Points on a hilly landscape, in no order, each with its height.
From any point a ball rolls to the lowest of the 2 points nearest to it. It stops when none of these is lower. Distance is the straight distance between rows; heights are no part of it.
J142: [ 50 -22  20  27 -18 -10   0  49  12 -44 -19 -14 -44  42  -1 -40  -7 -26
 -20 -63 -42   2  -5   2  10 -17 -25]  h=3.57
J693: [ -5  14  -9  55  45 -41  -1  19 -36  31 -30  -7 -33 -27 -12  14 -18 -21
  45 -40  30  12   0 -33 -40  17   2]  h=1.68
J284: [ 13  -3 -23 -36 -21  58 -12 -22  45 -18 -26  25  30  18  -3   0  29  10
 -37  29  42  38  -3  -2 -10  -4 -15]  h=3.94
J92: [-28   6  -9 -67 -43  10   7 -17 -10  40 -45  33  48  10  -2 -27  10   1
  23 -31  69  16  13  19 -30   9 -53]  h=4.55
J303: [ 29   8  18  22  -3  -3 -34  36  17 -44  -7   9 -28  31  -9 -42 -19 -11
  -6 -65 -17 -16 -14   6  30 -26 -24]  h=2.42
J164: [ 31 -16  20 -35 -12  -1  10  -4  -3 -48  -1  -6  -7   9  21  11  12 -24
 -25  31 -16   9  18  15  23  31  13]  h=3.83
J937: [  7 -28  10 -17 -42  13  19   5  15 -42  64 -37  16  15  21 -26   6 -16
 -40  42 -19  17  15   0  13 -50   7]  h=5.67
J917: [-15  16 -32 -41 -29   5  22 -14 -28  31 -51  12  39   3 -10  -5  20 -10
  13 -40  53  37  23 -20 -61  15 -39]  h=3.62
J158: [-21  -7 -34   5 -18 -23   9 -19 -50  42 -17 -35  24 -37   9 -20 -16  -6
  70 -17  26 -26  38   1 -20 -33 -46]  h=6.60
J65: [-14   2 -13  23 -18   1  10  -4  14   8  28 -13  39  -6  -6   2 -18  23
   3   8 -33  -9 -17  -8 -30 -64   1]  h=6.64
J639: [-25  41 -12  30  45  -6 -10 -18 -19  40 -13   7 -11 -30  -7   9 -14  10
  41  22  35 -26 -26  -4   1  17  20]  h=6.72
J450: [ -6 -20  -3  32  -8  26   2 -25  35  11  21 -23  21 -23 -13  -6 -11  55
  -4  57 -31 -11 -29 -20 -23 -70  21]  h=6.74
J162: [ 18 -12  12 -20 -32  18 -10 -23  31 -39  28 -18  11  14  15  -1  15   7
 -20  62  -3  22   5   4  20 -35   1]  h=6.26
J976: [ 28  -5  -6 -60 -23  33 -21 -10  34 -38 -26  28  10  42  -3 -17  33   4
 -43  25  36  25   6  18  24  19  -4]  h=4.68
J864: [-29  25 -12  42   5  31   6  -3  19  48  -3  19  42  12 -25  12  -7  43
  -1 -15 -12  -1 -53 -21 -56 -32  13]  h=6.05
J490: [  0   5  -7  41  39 -40 -13   3 -45  27 -57   5 -60 -29 -13  -9 -18 -36
  67 -40  59  21  20 -14 -20  18 -11]  h=3.40
J420: [-27 -10   3 -18 -43 -28  43  27  -4  -3  27 -11  20  18  -3 -24  -4 -16
   9 -49 -19  -4  23  20 -12 -31 -31]  h=4.93
J176: [ 58 -24 -20  58 -19   2  -7   9  -2 -39 -27 -54  -3   7 -15 -35  -9  14
 -10 -24 -11 -19  32 -26 -20 -65 -50]  h=5.56
J452: [ 13 -16 -33  25 -25 -12  -1  -9 -26   4 -17 -44  33 -27   3 -25 -11  14
  35 -15   7 -22  32  -6 -23 -59 -60]  h=7.18
J677: [  6  32 -10  72  56  -3  -6  -9 -26   5   4  -8 -36 -31  -8  59 -10  15
 -19  21 -12 -10 -26 -22 -17  45  49]  h=6.36
J790: [ 26  15  -5  47  29   6 -42 -38  18 -17 -21 -38 -31 -51   0  12  -9  29
   6  49  -2 -30  -3  10  21 -22  21]  h=5.78
J101: [-16 -43   0 -37 -33 -35  50  28 -24 -14  17  -8   9  10  -1 -19   5 -22
  -5 -22 -29  12  48  23  -1  -6 -10]  h=4.20
J753: [ 22  -2 -31 -11   1  59  -8 -21  46 -26 -16   6  25  -5 -12  30  36  26
 -60  53  28  46  -3 -25 -10  -8  16]  h=3.10
J50: [-14 -29  31 -42 -40  -9  19  16  25 -39  54 -11  22  19   9 -41  20 -23
 -19  29 -24   1  18  36  37 -27  -5]  h=5.06
J144: [  2  -5   9 -12  27 -26  13  15 -33  -1 -19   7 -48 -15   7  18  -3 -32
  11 -24 -13  20   6   7  10  54  28]  h=4.74
J990: [ 19 -16  17  25   7 -21  22 -10 -26 -33  28 -44 -33 -18  12  26  -1  -7
 -21   5 -41  -1  36 -13   5  13  35]  h=2.19
J738: [-15 -47  -2 -45 -47  -8  60   5 -23  -9  42 -27  34  20  17  -2  26 -24
 -23  25  -5  36  47   1 -14  -5  -1]  h=3.27
J188: [-54   6  20   3 -20  29  28  13  19  27  61  25  52  28   1  15   2   6
  -2  23 -45 -19 -28   4   4 -27  26]  h=4.36
J448: [-21 -13   3  25 -29 -30  17  34 -19   5  39 -30  24   3  -4 -33 -22  -6
  17 -49 -49 -29  16  11   1 -70 -37]  h=5.69
J988: [ 63  -6   2 -26  31  -2 -31  19  11 -28 -55  30 -43  27  -2 -35  24 -13
 -19 -33  15  -4  -6  19  25  72  -5]  h=4.09
J349: [-13  21  -8  14  48 -26 -19 -41 -37  30 -43  -1 -33 -60   0  21 -15 -13
  50  35  53  -9  12  -8   4  41  23]  h=5.97
J132: [ -5 -15 -10  18 -39  -3  12  17  21 -11  32 -31  44  26  -1 -33 -12  25
  -7  -9 -14  -1 -12 -14 -24 -88 -35]  h=6.84
J130: [-10  23   6  15  35  14   0  17   9  15  21  37   3  12  -2  46  15  18
 -21 -15 -16  -7 -42 -22  -3  32  31]  h=5.36
J868: [-23   8  26  37  30 -45 -14  33 -15  14  20   7 -47  -7  -2  -9 -32 -33
  37 -36 -16 -36 -13  12  38  -1  13]  h=7.21
J431: [  0  24   2 -30  34  25 -10 -11  26   4  19  44   8  20  10  37  24  18
 -33  16  -5  -5 -26 -29  14  63  31]  h=5.79
J752: [ -4   9   5 -47  26  10  -2   0 -13   4   8  40 -11  -1   7  50  27  -9
 -15   9  -6  10  -5  -6  14  92  38]  h=6.00
J18: [-13  -2 -13 -56 -37  34 -19 -31  30  21 -31  21  44  12 -12 -39   2  25
   9   2  69   7   4  28 -16 -31 -53]  h=5.35
J179: [-16  29   6 -25  16  13 -28 -14   4  30 -14  35  15  -1   2  -1 -10   8
  25 -19  46 -15 -25  15   9  25 -17]  h=7.65
J548: [-24  -9  24 -42 -40   2  -6 -12  22  -7  17   7  30   5  17 -25   2  -7
  16  31  -4 -19   0  29  41 -27 -14]  h=4.37
J654: [-23  34  -3 -10  38  18 -12 -22 -12  45 -11  28   7 -21  -1  38   6   8
  16  27  35 -10 -16   2  -5  48  21]  h=7.19
J264: [-45  -2 -20 -25 -38 -11  51 -18 -45  36   0  -9  38 -17   1  13  12 -17
  19   2   6  17  19 -10 -34   4 -18]  h=3.41
J386: [-28  10   8  34  -4 -32  34  29 -29  10  29  -3 -18   9   0  32  -3 -13
  -3 -43 -34   4  -8 -17 -18  13  16]  h=4.33
J950: [ -3 -15  -7  12 -23  28  26 -23   6 -15  26 -26  26 -15   8  31  20  16
 -41  67 -15  34   8 -46 -53 -19  31]  h=0.97
J462: [ 42  23  10   9  56 -14 -51  28   4 -10 -28  23 -58   8  -4  -8  -2 -11
  -1 -25  15 -15 -11  -2  46  49  10]  h=5.03
J471: [-34  12 -11  31  -6 -12  56  17 -27  33  22  17  29  16  -2  41  14  -1
 -10 -24 -24  22 -22 -18 -58  11  25]  h=5.09
J694: [ -3 -34  16  19   4 -39  58  14 -36  -2  35 -40 -43  -6  16  25  -8 -21
 -22 -13 -69   1  44   4   0  26  41]  h=1.07
J890: [-15  -9 -25 -24 -31 -16  50   5 -32  14 -23 -10  32   3  -5   4   7 -20
  18 -42   6  31  33 -15 -47   1 -28]  h=2.46
J531: [-44  29 -25  38  -1   9  31   0 -16  56  14  13  45   0  -5  25  -1  20
  15 -15 -11   0 -40 -18 -59   0  17]  h=5.61
J590: [-41  -7  -9  -3   0 -52  24 -14 -52  50 -10 -23  -1 -29  10   0 -21 -34
  66  -6  25 -20  30  17  -7  -2 -14]  h=5.76
J384: [ 46 -27   3  22 -21 -18   8  21  -1 -45  -3 -38 -15  23  -7 -27 -14 -11
  -4 -27 -22   5  20 -13  -7 -39 -29]  h=4.65
J617: [-29   7  -6  43  29 -50  33  41 -47  24  -4  11 -29   0   1  22 -21 -26
  25 -74   2  21 -15 -15 -35  23   8]  h=3.23
J198: [  3  -1 -15  28  16  32 -14 -47  22   0 -10 -36   8 -43 -12   9 -11  53
  -3  59  -3 -11 -15  -5  -3 -48  19]  h=6.33
J709: [ -5 -11  28  10  -2  -7  35 -21  -7  -8  47 -13   2  -7  19  26   5  -8
 -21  47 -35  -8  14  12   5   7  39]  h=3.19
J418: [ -6  17  -3  66  12   1  27 -11 -30  10   9 -23   3 -29   4  53   5  17
 -12  29 -30  -1 -12 -38 -41  16  42]  h=5.77
J631: [ 27 -17  12  -4  10 -31 -22   3 -38 -15 -50  -5 -72  -9  17 -17  -2 -40
  32 -13  15   5  24  19  35  40   7]  h=3.44
J497: [  6 -29  18 -28 -11 -27  55  30 -16 -29  24  -4 -27  12  18  20   7 -27
 -34  -8 -58  37  33  27   8  33  42]  h=2.23
J39: [-14   3  33  22  -2  16  12  -2  15  -3  60  -1  16   9   8  18  -5   7
 -25  42 -56 -17 -21  -2  13 -16  36]  h=3.79
J367: [ 12   5  11 -32  -2 -15 -17 -23 -16 -12 -33   3 -24   1   6 -17   4 -20
  23   9  27  -7  15  24  24  30  -9]  h=1.98
J544: [ 11  23 -12  24  43 -28 -21 -19 -29  22 -75   0 -38 -48 -13   4  -9 -37
  48   3  71   7  26  -3 -13  29 -12]  h=4.90
J865: [-22  -3  27  43  10 -60   8  58 -33  20  14 -12 -61  -8  -2  -2 -32 -31
  23 -54 -47  -4  14   4  24  -2   6]  h=7.87
J344: [ 12   2   2 -29   1  50 -42 -26  73 -13   2  16  12   1 -11 -14   2  42
 -20  34  11 -12 -22  16  38 -40 -11]  h=6.89
J916: [ 20  26  14  40  29   7 -34 -10  18 -19  14  -9 -29 -21   8  15 -10  15
  -7  20 -19 -28 -19  -1  30  -9  10]  h=5.20
J129: [ -6  14  25 -12  56 -23 -47  52   5  -9   4  38 -52   6   3 -19  -4 -26
  13 -35 -23 -15 -23   4  68  53   8]  h=5.85
J191: [  8  13  -5  18   3 -13 -14  10   7  -4  -3  14 -16  14   1  -6 -24  -2
   7 -36   0 -12 -17   7   6 -15 -15]  h=3.59
J364: [-13   1  36  -2  39 -25 -34  30  -8  -1  23  21 -47 -16   7 -16 -17 -36
  18   1 -24 -47  -7  20  74  38  22]  h=6.47
J760: [  6  -5 -28  27 -11  41   4 -22  45 -16  10 -14  14 -18  -9  23  24  34
 -55  45  15  56 -10 -38 -42 -21  28]  h=2.16
J567: [ 49 -13   4 -50  10   3 -30 -10 -15 -17 -76  19 -31  12   6 -32  21 -21
  13  -4  40   0  16  27  24  61 -18]  h=3.16
J969: [ 47 -28  23 -66 -10  12  -9  -1   9 -56 -29  20 -15  30  13 -19  31 -14
 -32  30   6  17  13  21  36  47  -2]  h=4.53
J562: [ 16 -28  25 -23 -11  -1  38  23   8 -49  25  -7 -14  29  15   9  18 -18
 -38  12 -39  35  13   1  18   6  19]  h=3.08
J246: [-23   0   5 -60  -8  -3 -16   4   3  22   4  47  23  30   3 -23  15  -7
  10 -30  27  -4  -9  20  13  31 -22]  h=7.86
J505: [ 20  17 -16  37  18  13 -14 -11  16 -19  -7  -8  -4  -7  -8  23  -4  24
 -27  16  -1   5 -18 -11 -20  -1   6]  h=4.56
J996: [  9   8   7 -39  -4  12 -16 -49 -11   8 -24   4   2 -26  12  11  -1   2
   5  56  33  -8   8  22  22  27   1]  h=3.02
J456: [-29  15  24 -48 -21  13 -14 -32   4  23   6  23  26 -14  17  -8  -1   7
  29  52  19 -36   4  32  47   8 -14]  h=3.74
J580: [ 13  27  -8   2  16  40 -38  21  59   1   4  43  16  29 -28 -19 -12  40
 -20 -47  18   0 -30   2  -7 -21 -17]  h=6.92
J137: [ 21   0   6 -37  -2  42 -37 -20  59 -30  28  12   4  10  12  11  20  20
 -32  73   7  -4  -9   4  35  -1  14]  h=6.79
J419: [ 12 -10 -15  58 -24 -12  -4  35  10 -10  33 -40  17  12  -2 -31 -27  18
  -2 -33 -36 -12  -4 -29 -16 -88 -29]  h=6.37
J6: [ 12  14  -1  73  17   3  -1  14  10  -5  20 -16   3  -2  -8  34 -13  29
 -34  12 -43   7 -40 -29 -23 -16  22]  h=5.13
J616: [-20  16  -5  30  25  40 -23   4  52  33  11  28  28  10 -36  -4 -20  51
  -6 -26   3  -9 -58  -3 -26 -37  -1]  h=6.45
J493: [ 15  12  -9 -16   9  51 -54 -35  70   8 -37   6  10 -13 -29 -15  -7  38
 -12  12  46  -8 -12  18  20 -15 -20]  h=6.46
J926: [ 39 -29 -25  21 -29   1 -29 -28  -5 -21 -38 -65  -1 -16  -4 -48 -24  10
  32  -9  10 -38  39  -4  -5 -74 -49]  h=6.48
J43: [  9  15   3 -53  -7  24 -43  15  37   7   0  58  22  46 -12 -29   7  11
  -2 -43  25   4 -21  20   1  10 -29]  h=7.45
J912: [  6 -45 -28   1 -30  14  45 -11 -16 -20  33 -45  36   9  14  17  29  -3
 -35  34  -9  48  32 -39 -36 -16   4]  h=2.18
J880: [ -7   2   1 -44  31 -32  -2  18 -30  14 -12  26 -28  -6  15  18  14 -32
  15  -4  -3  10   5  22  33  94  28]  h=5.43
J345: [ -7  -5  -6   4  -5 -28   9   5 -34   2 -16 -30 -23 -10  -6  -1 -18 -22
  34 -33   6 -17  16   3  -1  -4 -14]  h=4.69
J444: [  4  16 -11 -59  -7  45 -47 -33  38  20 -39  26  26  -3 -15 -38   0  26
   9   7  73 -13   2  35  18   2 -46]  h=5.91
J77: [-39  21  13   5   6  16  19  20   2  36  43  46  26  26   2  20   6  11
   2 -13 -27 -25 -42 -11   1  11  17]  h=4.87

For each start below, name the point where the ball stops.
J179 | J693
J364 | J367
J452 | J303
J132 | J950
J137 | J367
J580 | J693
J130 | J694
J344 | J890
